A landscape with many valleys, sampled at points; each row gives a point and its height.
A ball rolls from a point to the lowest of its 3 nearest points, and stops where none of them is lower. Distance is the straight distance between rows; heights are no part of it.
Mos: [ 12   9  11 -25   3   3   5   5  -6   6 -13   4  13  14   1  18   1  -6
 -29   6   4  -3   6  -1   0   9  -9 -25 -21 -12 -26   4   6  -1   3  12
 -25]  height 718
mamuk: [  5 -12  -4  -1 -21 -27  -4 -12  -3 -11 -18   0  15  -1   1  21   9   8
  -8   5 -30 -29 -26   4  10  14   9 -11  -9  24   8   2 -20  11  10 -14
  11]  height 534
vapu: [-15 -11  14  19 -35 -37  25 -32 -12 -10  -5  -3  16  20 -23  16  19  -7
   5  11 -47  13  16  10 -15   8  -2 -13 -33  30   1  26 -23   5  15   8
   2]  height 501
Pas: [-22  11 -20   3   6   2 -10  33   8  -9   9  20 -14 -37 -28 -33   4   0
 -17  -7  26   5  16 -15  14 -15   7  15  -3 -20 -11  -4  50 -12   6 -15
   1]  height 352
garog: [-18   1   4  -8  -7 -15 -26 -25  -5  18   6  23   3  -6 -14 -10  -6  13
  44  -7  -9   0  26  14   4 -29  11  13  15  21   8  10 -24 -15   5   4
   1]  height 241
Kofa: [  4  -7 -10  11  11  -3 -11  -2   6 -17  19 -14   1 -17  -7  -3  -4  11
  -3 -10   6   1 -25   0  14  -7   9  11  18   8  27  -1  -7   8   3   6
   6]  height 273
nis: [-12  -1   3  -2   4  -8 -20   0  -1  22 -12  19  20 -11  -3  -6  -3  12
  16 -23   5  -8  11   3  15  -3 -13   0  14   7  -7 -10 -13 -10  -3  21
  -1]  height 306
biba: [ 14  15  -2   9  29  22  22  28 -14  -5  24 -15 -22 -20  -4  -3   1 -17
 -40   2   8   8  -4 -11 -21  15   5 -16 -32 -19 -16  -1  33 -22 -16 -22
   4]  height 72
Temun: [  5   5   8  16  26  18   7  11  -3   3  -1 -10   2  -1   1   6   3 -15
  -8  10   6  17  -2  -1  -1  21 -16  -9  -2   4  -4  -8  -3  -5  -5  23
   4]  height 551
num: [-11  11   0  12  21  20  -3  -7  -8  16  11   1  -8 -17  -2  -7  -9  -7
  22 -13  12  29   2  12  -2  -6 -17 -10  26  19 -14 -13  -8 -11   3  30
  16]  height 331
senen: [  2  18   1  28  26  17  31   0   7   5  12 -25 -26 -11  16  33 -16 -21
   6 -10  12  25 -13  10 -14  11  -7 -10  -6   3  -6  -8 -14  -9  -9  35
  21]  height 712
ros: [  8  -7  -9 -23 -27 -10  13  14   2  -4 -19  23  23  18   8  12   2  38
 -15  -1  -8 -39  -5 -21   2  19  11  -2 -24  -4  -2   2  -1  20 -10 -42
  -5]  height 702
revu: [ -4   8  -1 -15 -11   5   1   4  11   4  -4  19 -12  20  -4  -3   6  22
   0   4   8  -5  12   2   7   0  11  15   2 -29  -1   5  11  14   1 -18
 -28]  height 122
tavi: [ -8  -5   0  17  18  12 -20  16  11  -8  15 -14  19 -25   0   1 -19   5
   3 -13  13   5 -17   0  12 -11  -5  13  20  25  16  -8   2  -1   8  22
  -1]  height 190
muman: [-17  -1   2  -3  -3 -19 -18 -16  17  12   8  18   3   1 -17  -2   2  17
  25  -7  10 -22   4   8   0 -31  16   6  14  36  19   6 -33  -6  -2  -9
   5]  height 196
vukav: [  5   4  -3   3   6  16  30   0  -7  -5   7 -13 -26  12  14   0  -9 -23
   1  13  17  26  13   1  -4  11 -12  -4  -2 -37  10   1  21   5 -14  13
  14]  height 596
Bubug: [ -8   7  -7   4  11  12   1  33   0  -1   1   8   3 -25 -19 -13   7  10
 -24  -3  27  -4  12  -7   4  -1   6  -1 -11 -16  -6  -5  34 -18   6  -2
  -9]  height 301
vuda: [ -6 -17 -10  12 -12 -21 -13 -14   8   6 -22  16  17   2 -15   9  11  10
  14  -6 -17 -28 -10   4   1 -15  16  -3   4  30  19   3 -34   2  -1  16
   9]  height 120
bomot: [ -4  -6 -13  -3 -10  -5   2  22  13 -11   4  12   3   3 -12 -12  12  21
  -8  -6   8 -20   0 -19   9  -8   6  11  -4 -20  14   3  13   6  -2 -33
  -7]  height 270
resa: [ 16  -8  10 -21 -25 -21  -5 -19  -6  -9  -3  -8  23  21  18  16  -3  -8
 -26   5 -33  -4  -4  -3   1  22 -17   7 -14 -11 -26  10   0   1   0 -28
  -6]  height 620
vuses: [ -3  20   7   3  31  27   3  16  -4  22  15  10 -21 -12  19  10  13  14
 -19   7  22  11  24  -7 -16  -4   7 -12  -9 -21 -26 -12   7 -11   6  15
   4]  height 238
konin: [  4  15  24  -1  16   8  -3  -5  -3  28  -9  13   1   8  -1  30  14 -10
  -1   1   9   3   5  14 -10  -2  -7 -19  -6   2 -32  -6 -14 -17   6  39
  -5]  height 777
zisal: [  7  -7  -2  21  -2   8  24 -17  -4 -11  -5 -29  -6   7   7   7 -18 -35
  13   0 -14  22  -5  14   5   6 -16   1  -6   2  16   4  -5  -7   2  23
  17]  height 624
feva: [ 12   0 -15   2   0  11   6  17  -1 -11  10   0 -24  -2  -3 -24  -5 -10
  -9  15  11  17  -1  -7  -4   4   6  16  -2 -27   9  -1  35  -2  -1 -20
  -1]  height 321
kun: [-19  12   1 -14 -23 -12 -12  -4   8  18 -29  23   3  16  -5  -3  10  22
  14 -10   6 -22  19   1   2   1  11   9   3 -19 -13   1   6  -5   0   5
 -25]  height 95
palad: [ 26  -3   1  -5  -6  -3   6 -23  -5 -25  10 -16   2   1  23   8  -2   5
 -19   8 -28  -5 -31   1   4   5  -1   5   6   7  -1   6  -5  -7   2 -48
   2]  height 631
lafa: [ 12  -6  -3  -2  -1  13   9  20  -4 -13  14  -6  10  -5  -6  -6   0  -8
 -30   5  -1   3  -9  -9   8  20  -5  -6 -12 -17   1   8  14  -6  -3  -9
 -16]  height 428
gak: [  6   7  -3  -3   6   7   6  14  -7   4  10   1  -5   3   0 -11  -3   0
 -18   5  16   6   5  -4   1  15  -9   0  -8 -19  -9   1  36   2  -4 -14
 -14]  height 425
zesi: [ -7   4  -8  -5  16  24  12   7   9  -4  12  -4 -31   0   2 -22   1 -13
 -11   9  26  18  13 -11  -9  10   1   3   5 -26  -7  -8  24 -10  -8  -2
   5]  height 429
valob: [ 13   7  14 -16   6  -2  19  -3  -1  16 -14   0 -16  29  20  25   2 -29
  -5  15  -5  11  12  -1 -25  15 -10 -23 -16 -19 -27   9  15   2  -6   2
  -3]  height 150
sodo: [  6 -12   0   5 -23  -5  17 -25 -11  -3 -15   0  -3  25  -2  11   4 -12
   4   8 -27   9  -2   8   1   4  -3  -5   2  -9   9   6  -6   9  -1  -4
  -8]  height 371
Digu: [ 13 -13   3  12   1  -5  -7 -11   1  -8 -10 -14  27 -11  -9  16   6 -22
   3  -3 -22   8 -14   9   9  11 -18  -9   0  24   9  -1 -11  -2   9  29
   8]  height 645
kab: [ -3  -6  18   3 -10  -8  -7 -20  -8   7 -17   2  21  12 -18  28  21 -14
   3   6 -24  11  22  16 -23   1 -11 -15 -18  18 -18   5  -8 -17   0  39
 -14]  height 693
suvuk: [ 26  -3   5  -3 -12   9   8   1 -11  -5   0 -11  -4  14   8 -10   3 -10
 -11   6  -9  10  -6   2   3  10  -7   1  -5 -18  10   3  14  10   0 -27
 -14]  height 512
Fuz: [-14   1 -10  -8  19   1   1   1  21 -26  16  -9 -24  -1 -12 -23   5   6
  -1   8  15 -14 -32  -2   7 -18  34  11  12  11  32   4  -1  17  -3 -28
  11]  height 295
dezes: [  0   1   0  33   4   4  26 -12  -8  -4   4 -13 -19  -6   1  16 -12 -34
  14  -1   9  30  -3  18  -4  -2 -17  -8   1   9   6 -11 -15 -17  -8  33
  31]  height 597
Navu: [-16   3  -6  -5  -6   1 -10   1  21   4   1   6 -11  13 -12 -13   8  20
  14   1  14 -13   2  -7  16 -19  21  10   7 -10  17  -1  -5  15  -1 -22
  -7]  height 198
gebel: [ 12  16  25   3  25  13  13  -5   7  26  -2   3 -10  11   6  32  26  -8
 -12  10  -5   8   9   2 -29   1  -3 -17 -18  -3 -28  -4  -2   0   4  28
   1]  height 781
lifo: [ -7 -10 -11  -5   4 -17 -17  15  22 -10  -7  13  13  -8  -1  -3  -3  29
  20 -18  13 -33  -3 -11   7 -15   7  17  10  15   9 -14  -6   6 -11  -4
   9]  height 318
neb: [-12  17   2 -13  22  22  -4   8  -7  10  11   2 -15  -7   4  -7  11   6
  -3  -3  32  12  25   1  -8  -7  -1  -4  -3  -5 -22 -12   7 -18  -4  16
   1]  height 173
Gil: [ 20   0  19   2 -15 -24   0 -11  -5 -25  11 -16  23  14  31  14  -4  -2
 -34   3 -21  11 -12  -6   4  13 -15  11  -9 -11 -22  11   6  -8  -7 -37
  -1]  height 647
lemat: [ -2  -3   7  22   5  10  -8  -9  -7   4 -12  -6  11   0  -5   5   3 -13
   4  -3  -6   8   3  16   6   4 -17  -4   7  18  -9  -5 -11  -5  -8  34
 -13]  height 609
ninad: [ 15   8   1  12   8  17  19   6  -8 -10  19 -18  -4  -1   1 -11  -7 -22
  -8  11   6  21 -14  -4  -7  10  -8  -5  -3 -15  -3  -3  23   0  -5  -4
  -6]  height 514
buso: [ -8   9  -1 -28  -8   0  -9  11   2  13 -17  23   5  13  -2   0   5  19
  -9   1  13 -15  23  -8  11   0  11   0  -4 -33 -12   2  12  10  -9   8
 -25]  height 48
Nale: [ 19   2   7  -1 -12   5  20  -4  -9 -30  10 -21   0  25  31   4 -17 -29
 -17  10 -13  25  -5  -1  -6  11 -15  15  -4 -20  -8   5  27 -10 -20 -46
   3]  height 613
Nosip: [  2   7  -6 -14  -5  10   3  25 -11  -6  -9  19  25 -17 -12   3  -4  13
 -28  -2  19 -22   7 -11  -4  16  -6  -6 -19 -12 -27 -11  27  -3  -9  -1
 -17]  height 193
mavuk: [ -1   4  -1 -12 -23   9  -5  -6   4  10 -11  12 -25  33  -1   2  13   4
   0   4  -2  -1  25   3  -2  11  11   1  -3 -32  -7   8  11   9  -2  -7
 -30]  height 208
pegom: [-13  14  -5  -8  15  12  -4  28   2  10  11  13  11  -8 -18 -10   2   6
 -19   3  33 -17  23  -7   4  -2   2  -8 -11 -17 -18  -7  23 -16 -10   7
 -14]  height 261
Dusi: [  2 -13   2  23 -20  -2  17 -25 -13   0  -5  -7  12   9 -18  10  -4 -26
  13   6 -30  30  14  15 -14   1 -16  -7   3   7  11   8 -12  -7  10  33
   9]  height 724
Sibe: [ 11  -8 -15  13 -17 -11  18 -14  -7  -1   2 -22 -19  12   8   1 -22 -29
   6   1  -9  18 -11  -2   0   5  -3   8   3 -13  20   5   1   6  -4  -8
   9]  height 615
vaf: [-34  11  -5 -20  20  11   2 -14 -19  29  26   5 -22 -36  12 -30 -17  -1
  45 -14  12  31  18   0   8  -8 -10   3  22  19  -3   0  -6   0  14   2
  27]  height 335
kop: [  1   0 -10 -15  -4  -1   0  18   2  -3 -23  11  18   6  -5   1  -4  21
 -15  -7  23 -18   9 -13   0   7  -2  -2  -7 -16 -10   3   7   7  -6  -1
 -16]  height 113
roto: [-14  10 -13  -8   3  21  11  15 -11   4  19   0 -35  -4   7 -17  10   0
  -2  15  30  21  24  -6 -15   3  12   5  13 -27  -8 -11  31  -3  -7  -5
   1]  height 479
sinas: [  4 -15  -9  -2   2  -2  -9   1   9 -13  -5 -16   9  -3   1   2   2   8
   0 -12  -3 -12 -25  -2   7  -9  10   7  14  10  19  -1 -22  16   5  -3
   3]  height 322
ker: [  8  -4  12  -4 -39 -41   8 -23 -12  -5  -6  -7  24   4  20  25   7  -2
 -10   8 -50 -12 -21  -2   4  10  -5  -9 -11  24 -11   7 -20   6  15 -29
  11]  height 505
veget: [-15  11   3  -6   7   8 -25 -12   1  31  -3   8  -1  -3   0 -12  -8   4
  31 -12   6   5  18  15   4 -13 -12   0  11  10 -12   0  -9 -14   3  23
  -6]  height 278
Pizo: [-14 -16  -8 -13  -8 -22 -20   0   9   8 -26  23  18  -3  -3   9   4  18
  33 -10  -2 -42   2  -8  -7 -28  22   9  16  39   9  -8 -29   0 -13   5
   9]  height 144
famu: [  7   2  10 -13 -18 -15   0 -18 -13  12 -14   0  18  11  -6  15  15 -19
  -8  17 -29   1  18   5 -11  17  -1  -9 -17   2 -19  12  -1   4   5  23
 -15]  height 723
vok: [  7  13 -21  -2  -8   8  10  17  13 -23   8  15 -16   4 -22 -18   6  12
 -27   4   4  -9 -13  -2   2 -16  26  18  -7 -17  17  14  32   2  -3 -56
  -3]  height 329
Nopap: [ 11 -13  -1  13 -14 -25   9  -9  -8 -19 -14 -13  16 -10  -1  20  12 -13
  -9   3 -45  -5 -18   5  12   6  -7  -3   2  36  16   9 -43   5  17  -1
  12]  height 558
siv: [ -4  -5  -4   8  -9  -3 -18   7   2  11   2  11  11   4  -4 -14  -4  17
  11 -12   8  -5  16   4  16  -5   2   6  17  -1   4  -5  -7  -5   2   5
 -10]  height 305
muril: [  6   7  22  -7  19  -1   4  13  -5  -3 -15   2  19  -1   1  32  10 -12
 -24  10  -2 -16  -6  -8  -5  24 -14 -28 -29   1 -33  -6  -5   1   0  13
 -14]  height 710
galir: [-18  -3  -6 -13   1  -5 -18  17  10  -3  -4  11  25  -4  -2 -14  -4  28
  10 -20  20 -23  21 -14  14 -12   6  16  10  -1  -3  -2  19   7  -8  -1
  -8]  height 304
bunob: [-19   5  -4   6  -3   1  -4 -17   7   5  13   9 -31   4  -1 -24  -2  11
  48  -9   3  15  20   7  -5 -18   7  22  28  -4   8   4 -17   7   4 -16
  16]  height 293
befit: [  7 -17  -6  -3  -4  -8 -11  24   6 -11 -26   2  38 -14   3  17  -5  25
  -2  -4   0 -35  -4 -25   1  14  -2  -2  -7  11  -5  -8   4   5   7   7
  -3]  height 451
kog: [-16   7  -5 -15   1   5 -17  -3   2  24   1  16   0   7  -3 -18   1  23
  23  -3  13   6  17   5   9 -13  14   6  10 -21  -7   0   7  -3  -6   4
 -20]  height 276
vavu: [ 16  -1   2  25  19  22  11  11   2 -20   9 -28  -2 -22  13  -9 -10 -17
  -6   8   4  23 -21  -4   1   8 -12  -3   1   8  11  -4   5   4  -7  13
   5]  height 458
lopuv: [-15   1  -3 -15  -6  -4 -24  17   6  15  -5  17  28  -9   3   0 -24  26
  31 -13  13 -21  14 -19  13  -6   2  10   8  26 -13 -16  12   1  -4  13
   5]  height 316
Rebil: [-13  12   2  11  35  20  -1   3  -2  16   9  -4 -12  -9   5   1   7  -4
   3   0  27  22  10  -2 -11  -1  -2  -8   4  -8 -23 -14  -1  -4  -6  14
  10]  height 237
Rusok: [  3  -3 -11 -13   2  -5  -5   6   2 -28   7   0 -11   9  -1  -9   1  19
 -16   6   1 -19 -37   3   3 -13  30   1   4  17  24  12  -9  16   4 -48
   2]  height 369
Fam: [ 11   5   4 -22 -16   4  13  -6 -15 -12   4 -11  15  24  16   5   4 -13
 -20   8 -14  15  -9 -13  -9  18 -11   1 -10 -22 -23   9  23   2  -3 -33
 -11]  height 577
naf: [ 22 -14   0   9  -9 -15   8 -10  -1 -18  -4 -22   3   2   4   2  -2  -9
  -5   8 -28   3 -38  10  10   7   0   9  10  11  16  10 -21  16  16 -19
  13]  height 508
Gusa: [ 20 -16   6  17  -1   8   8  -3   1 -23  -6 -31   8 -15   6   5   3 -20
   3   0 -31  20 -24   4   7  18 -11   3  10  17  35  -2  -6   8   7   7
   9]  height 445
duba: [ -6  15  -1   4  29  29   5  15  -7   5  26  -3 -35 -17  -2 -18  -4  -3
 -14   1  30  26  12  -2 -13  -1  -3  -3  -3 -21 -16  -9  28 -11  -5   3
  15]  height 430
zivuk: [-16   0 -13   7  18   1 -26  19  19 -13  25  -7  -6 -24 -12 -24  -3   4
   7 -15  17   1 -13 -17   5 -25  17  28   6   1  13  -9  11  -7   6 -17
  11]  height 126
Kerat: [  4  -5  -2  10 -18   3   7 -21   6   6  -3   4 -20  20  -8  -9   9   3
   7   3 -13  -2  -2   6   5  -5   9  -9   8 -10  12  -7 -13   8  -1 -17
  -7]  height 473
sakel: [ -9  -3   3  27  25  16 -18  33  -1 -14  27 -10  -4 -36  -8 -21  -1  -9
  -2  -6  16  12 -13  -2  -6  -9  -2  -1   3   0   5  -5  28 -11  -4   4
   4]  height 351
rim: [  2  -6  -7 -27 -21 -14   8   2  -1 -11 -31   0   9   4   9  14   5  27
  -7  12  -8 -39 -22  -9  -6   2  18 -12   0  15  16   4 -24  11  -5 -29
  12]  height 576
bal: [ 20 -12  -9  -1 -11   1   9 -11   3  -9   6  -9  -2  13   7  -6  -4  -2
 -11   9 -10  -6 -23   8   8 -11   3   0   7  -7  20   3  -2  18   8 -39
   4]  height 571
kuda: [  3  -8   3  17  -5  -2 -15   6   5   2 -23   4  41 -10   3  24  -2   9
  10 -15 -12 -26   0  -2  10  -4 -11  -7  11  32  -2  -9 -15   2   5  30
   8]  height 456
tiz: [ -2 -15  15  28 -12 -11   0 -20 -10   3 -14  -4  20  -1 -24  24   8 -18
   8   7 -25   2  11  12   4  10 -18 -19 -10  25  -3   5 -16 -15   7  43
  -2]  height 671
zuz: [ -6  -3 -12   2  21 -11 -27  10   7  -6  14  -3  22 -33  -2 -12 -16  12
  18 -18  14  -2 -14 -22  17 -20   8  25  15  33  18  -5  -6  -4  11  -1
  10]  height 112
Rurob: [-14   1  -7 -13  -7  -3 -10   9   6  19 -13  23  15  -9   9  -9  -1  23
  22 -24  11 -20  14  -1   6 -12   3  12   7   1  -2  -9  -6 -13 -13  11
 -13]  height 290
rane: [ 16   6  12  -7  -2  -2  11 -24  -7  -5  -3  -8   2  17  16  12  -2 -34
 -18  21 -20   8  -5  10  -3  18 -14  -3 -12  -3 -31  15   4   9  -6  -3
   4]  height 289
basa: [-25   0   4  -5 -17  -9 -18 -19   8  13  -6  25 -28  19 -10 -12   7  30
  34  -6   4 -12  10  13   6 -22  23  17  10   6  14   4 -15   0   2 -10
 -10]  height 201
tiv: [-22  13  -5  -6   3  17   8  15   3   2   9   9 -30  13  -2 -29   5  14
   5   3  30  23  29  -8   6  -7  17  20  14 -34  -8   0  29  -6   1 -17
 -12]  height 510
rila: [  1  14  -7   5  14  15   4  28 -13 -15  14  -1 -25 -21 -19 -28   8 -17
 -29   6  13   7   9   0   1   9   4   1  -9 -20   0  -2  44 -17  -2 -17
   0]  height 268
Katuk: [  8  11  23 -20  21   5  -5   1   7  28 -14   8 -11  13   4  24  21 -10
 -16   9   6   3   8   4 -21   4   2 -23 -14 -15 -29   1  -1  -4   2  18
 -11]  height 753
bok: [  3  -4   4   0 -19  -9  -6 -14   1   0  -5  11   9  14  -3   2  -4  11
   8 -10 -14 -16  -4   6   5  -5   7   2   8  -1  10   2 -19  21   1   1
 -17]  height 535
rupos: [ -7 -13 -14 -23  -5  -9  -6   9  20 -14 -15  13  -3   6 -13   0  -6  33
  -3   4  15 -41 -20  -4  -4  -5  24  13   1   7   8   0  -7  21 -11 -34
   1]  height 572
Kizi: [  2  -9  -3   2  14   6  -7  31  10 -10  -6   2  25 -21  -2  -7  -8  12
   5 -15  22 -18  -3 -11   6  -5  -9   6  -8   8  -1 -12  11  -9  -4  13
   2]  height 409
fuma: [ -1  -3  -5   5  11  -8 -32   3  15   4  14   0   7 -13  -9 -15  -2  16
  20 -16   8  -5 -12   2  15 -27   3  15  23  18  15 -11 -14  -3   9   6
  11]  height 155
Vut: [  7  -1  14   1  -1  -8  -5  -4   2  -7 -20   4  33  -8   3  23   0 -13
  -7  -4 -14 -18  -6  13   9  16 -22 -18 -13  10 -20  -1  -7   0   9  26
 -16]  height 657
vened: [ -4   6   3   8  -3  12   6 -14   1  12  -9  -2 -25  12  10  -3  -7 -19
   8   4   2  13  12   3  -8   8  -4  -6   1 -18  -9  -7   7  -7  -9  30
  16]  height 484
miz: [  4  -1  14   5   8  -1  11 -10  -9   7 -11 -11 -17  14   3  21  -1 -29
  -2  16  -4  14   9   9 -26   6 -15 -12 -13 -11 -20  -3 -10   3  -1  31
   5]  height 332
Nas: [  3  -5  20  10  17  14  13 -11   4  11  -7  -9 -11   0  -1  24   0 -19
   6   3  -2  23  -4  11 -10  -3 -17 -20  -2  11  -9  -1 -17  -7   0  38
  21]  height 463
rimi: [-17 -13 -22  -3   3 -12  -9 -16   8 -16 -10  10  -9  10 -13  -3   3   3
  12   7   0 -36 -17  12   3 -25  28   6  20  36  29   7 -40   4  -1  -3
  14]  height 582
lar: [-22  -2   4 -12 -15 -20 -22  -8  -2  31   2  25  20 -12  -5   0  -6  16
  34 -18   0 -14  20   4  -1 -19   9   6   3  21   5  -3 -13 -16  -4  28
  -9]  height 274
bunot: [ 22  -1   6  10  15  22  26  15 -13 -26  13 -15  -6 -13  24   6 -13 -34
 -19  11  -3  21 -21   2  -8  19 -14  -3 -11  -3   9  -5  25  -3  -9  -2
  11]  height 598
motep: [ 27  -7  15  -2   5   8  17   7 -17 -27  26 -25  15   7  27  -8  -6 -17
 -24  11 -28  14 -11 -10  -3  14  -7   8 -12 -11  -3   5  29 -14  -2 -33
   2]  height 646
Bimu: [ -1   7   8   1   8  -6   6  18  -8  -2 -18   2  24 -10  -3  17  -1   0
 -26   4  17 -22   4   2  -1   9 -13 -14 -20   3 -18 -11  -2  -4  -7  24
 -10]  height 685
Lek: [  5   1  -6 -13 -21 -13   0  -4  -1   5 -21   6   9  21  -4  11   3   6
 -14  -4 -17 -15   1  -3   0  17   4  -5  -7  -4  -4   6   0  11   0   6
 -23]  height 580
gifug: [ 17 -11  -6   4 -19 -15   0 -15  -1  -8 -13  -7   0   5  -4   8   5   8
  -8   3 -32 -16 -19   1   9   0   6 -18   5  17  22   6 -21  16  14  -6
  14]  height 547
Sig: [  7 -11  -7   0   0   1 -13  23   2 -15   7  -8  13 -15  -8 -14   2   3
 -12  -5  13  -9 -10  -9   7   7   3  11  -3  -2   8  -5  13   9   1  -9
 -11]  height 353
nupa: [ -8  15  -9   5   1   5 -16  -5  12   4  11  -1 -18  -2  -6 -24   3  17
   6  -7  13   7   5  -3  11 -20   5  24  18 -19  10  -9  -7  12   8  -9
   7]  height 244
Dip: [ -9  16  -3   5  30  26  11   6 -11  11  19 -12 -33  -6  15   1  -8  -5
   5  -4  37  26  11   2  -9   4  -8  -9  11 -11 -13  -9   0 -10  -6  17
  15]  height 328
mevob: [-19  12  -7 -15   7  -1 -27  13  -2  24  -1  19  27 -16   4 -17 -25  17
  33 -23  10 -10  11 -10  12 -20  -8   3   3  26   5 -11  -7  -3   8  13
   8]  height 325
gefo: [ 17  -4   6 -19 -35 -22   5  -4  -4  -5 -22   9  28   3  15  11  -3  16
 -20  -8 -20 -21  -6 -16   0  24  -6  -2 -26   4 -20  -2   1   7  -1 -30
  -7]  height 675
pon: [ 12   7   0 -15  10   6  28   2   3  13  -5  -8 -19  16  21  18  -6 -28
 -12  24   0  20  13  -1 -23   4   1  -8 -20 -34 -13   8  20   4  -8  -7
  -4]  height 17
kevug: [ -4  10  14  -8   9   9 -12 -10   5  26  -3  11  -3   5   1  -2   3   7
   7   1  13   6  23  13  -3  -6   0  -7   3  -6 -12  -1   2  -9  -7  29
 -14]  height 236
pese: [ -8 -13   0  10 -14 -18   1 -16   4   7  -1  15  -4  10 -23  -2   6   9
  27   3 -11   0   2  19  -6 -16  16   3  16  24  33   7 -33   0  10  -2
   4]  height 189
suzes: [-17   7 -10   1  18   4 -21  10   9   1  25   1   8 -31  -9 -32 -10   7
  21 -20  24  11  -2 -10  10 -21  -3  21  19  18   4  -4  18 -10   9   0
   8]  height 63
vifi: [  2 -12   2  18 -26 -24   7 -27  -9  -1  -5  -3   4  15 -19   6  13   2
  14   5 -28   3  -1  18  -2 -12   6 -11   0  20  23   8 -22   1   4  13
   5]  height 262
Kevil: [-11   2  -8  15   3   7 -15 -16  -4   3  19  -7 -23 -12   4 -17 -17  -6
  38 -11   4  33   7   6  -1  -9  -7   6  26   7   9  -7  -6  -8   2  17
  25]  height 391
Zug: [-20   9  -5  -4  22  10 -18   9   1   7  21   3 -11 -17   4 -26  -3   9
   1  -6  30  15  12  -5   5 -10   3   6  12  -5  -8 -13  17 -16  13   5
   6]  height 118
naz: [ 22  -3   7  18  16   9  12  18  -5 -20   9 -23  13 -12   0  -5   1 -22
 -13  17  -4  15 -24   4  -1  27 -15   0 -10   6  13   9  12   0  -6  -9
  -5]  height 536
Nofub: [  8  12   7  -4  27  15   7  20  -6  15   3  -1 -15   0  -2   8  14  -5
 -27  18  10   0  15 -10 -13   9   1 -17 -20 -23 -17  -4  14 -10   1   6
  -4]  height 319
veniv: [ 12  -1   5  -4 -16 -19   9  -1  -7  -2 -14  -7  32   2   7  11   2   3
 -20   3 -13 -14  -7  -3   6  23 -21  -3  -2  -2  -5   8  -1  15  12   7
 -15]  height 625
Lera: [  7  -8  -4  28 -10   2  11 -21  -5 -11   2 -15 -28  10  -2  -5  -7  -7
  25  -4  -9  14  -9   5   5 -12  -2   5  19  -9  31   1 -18   8   6  -1
  17]  height 502
Nemoz: [ 23  10   2   2  14   4  37  24   2  16  16 -27 -41  -1  23  32  -3 -21
 -34  17  10  20   6 -14 -24   2   6 -22 -25 -27 -15  -5   5  -3   0  -3
  18]  height 511
Pum: [ 12  -7  -4  13   7   3  30  -8  -3   6   2 -14 -17  15  14  18 -17 -43
   2   4  -1  16   3  11 -10  13 -21 -13 -10 -20  -1   3   6  -1  -7  16
  12]  height 496
fuvo: [ -1  -4  16   7  -8  -6   4 -13  -2  -6 -22  -8  16   0  -6  11   4 -27
  -8   8 -23   4  -5   9  -7  30 -35 -11  -7  20 -13   6 -13   3   2  31
  -3]  height 674
gik: [  6 -11  -9   4  17   5 -10  -4  14 -18  17 -20 -13  -4   0 -12   2   8
   1  -4   3  -1 -30   1   6 -19  16  15  23   7  30   2 -12  13  10 -14
  10]  height 327
rop: [ 20   8  14 -16  -4 -12   7   4 -13 -11 -11  -5  34   8  13  26   1  -9
 -37  12 -25  -5  -2  -5   6  34 -18 -19 -31  -8 -42  13  10   2   0 -11
 -10]  height 660
tek: [  9 -11  -1  13   4  12   4   2 -11 -10   9 -15   2  -6   7  -6  -2  -5
   1  -2   0  12 -15  -1  12   7  -5   4  12  -3  21  -3  -1  12   7   8
  -2]  height 356
delup: [ -2 -13 -17 -13  -6 -22   0  -3  10 -13 -10  10   7   4   2   8   5  13
  -2   9   2 -35 -33   4  -5  -3  18   3   1  22  15   7 -28  20   1 -20
  11]  height 557
Boma: [-19  10  -1 -14  10   1 -19  -5 -12  28  23   6   1 -29   3 -29 -13   3
  41 -11  10  18  16   7  12  -8 -17   5  17  24   0  -1  -4 -15  13  11
   4]  height 312
Vop: [-20   6   8  -6 -16   3  -7 -13   9  12  12  10 -28  18   1 -20   9  19
  22  -5  11   8  26   5   4 -12  18  29  14 -18   5   6   3   9  -4 -13
 -13]  height 249
gebit: [ 18  -3 -11  -2   3   3   0   9  -4 -22  23  -4  -7   4  -1 -21   6   5
 -22   2  -8   0 -14 -10  -5   5  11  14   1 -18  28  12  26   1   2 -51
  -2]  height 110
luru: [ -7  -2  -9  13  13   7  -4  13   3 -13  15  -6 -15 -10 -16 -26  -1   0
  -4  -1  16   8  -5 -14   9  -5  12  13  10 -17   4  -7  34   1  -3 -22
  -1]  height 233
kasi: [ 11  -4  -4 -11 -28 -19   9 -13   2   2 -11   6   6  20  14  12   7  16
 -15   1 -17 -16  -8  -6   1  12   0  -1  -7  -7   5  15  -7  15   1 -35
 -12]  height 641
Pemu: [-25 -12   2  -3 -18 -15 -19 -13  18   5 -12  31  -9   9  -5   6   7  25
  25  -8  -3 -32   4   7   2 -22  31   1   7  15  10   5 -28   7  -9  -9
   5]  height 167
Gevim: [-26   4   6 -22   4   2 -11  -3  -8  37   5  25  11 -28  -5  -2 -21  14
  43 -10   5  -1  18  15  -1 -12  -9  -3  -5  33  -5   2 -13 -18  13  31
   4]  height 292
dipif: [  8   6  -2  -8 -12  12  15 -10  -5  13 -10  -2 -28  26  12  -1  -4  -8
   2  10 -14   8  12   4  -9  10   2   7 -12 -34   5   7  12   8 -14 -11
 -18]  height 209
Tokeb: [ -1  -7   6  -4 -38 -27  10 -32  -9  -4 -16  10  14  12  -1  13  18   0
  -7  -4 -50 -11   0  11   3   4  -2  -9 -14  14   4  12 -24  15   4  -3
 -15]  height 464
Mit: [ -1 -10  -8  18 -15   0   4 -17   3   4   2   0 -24  22  -2 -12 -12   0
  26   0  -3  20   1   2   5 -11  13  -1  18 -17  15   0 -17  -2  -3   6
  14]  height 406
ret: [ 15  10  27   5  28  23  26  12   9   5  14 -17 -18  -3   5  17   6 -14
 -33  12   1   7   3  -6 -24   8   1 -18 -27 -13 -18  -3   7  -2   1  -1
  -3]  height 407
bag: [-21   2 -14   0  10  -3 -15   8  20 -10  11   1 -10   2 -11 -18   2  10
   3  -8  24 -18 -14   7   3 -25  21   8  24  13  21  -2 -19  22   1 -30
   6]  height 245
doti: [ -5  -6   1  17 -16 -13 -20 -17 -11   7  -1  16  11  -5 -14  -5  11   8
  22 -10 -27   1  17  10  -7 -11  -8   4   8  22   5   5 -17 -13   0  25
   4]  height 285
Runi: [ 13  -8   1   9   0 -12 -14   9   1 -14 -12  -7  21 -13   2   5  -8  -4
 -10  -4   7 -17 -18 -14  16   5 -10 -14   4  11   7  -7  -5   4  -3  16
  -9]  height 419

For each start below, name the point where the ball stops.
doti | vuda
num | suzes
Gevim | vuda
vaf | suzes
nis | suzes
siv | suzes

Call two points neighbours if one is among the 3 nearest of the other. Go from one point of each pair to the other, from neighbour to neighbour, staying as low as possible. Name the highest point that can't be avoided.
gebit and pon | feva
pon and vuda | dipif
vuda and buso | basa
suzes and buso | pegom
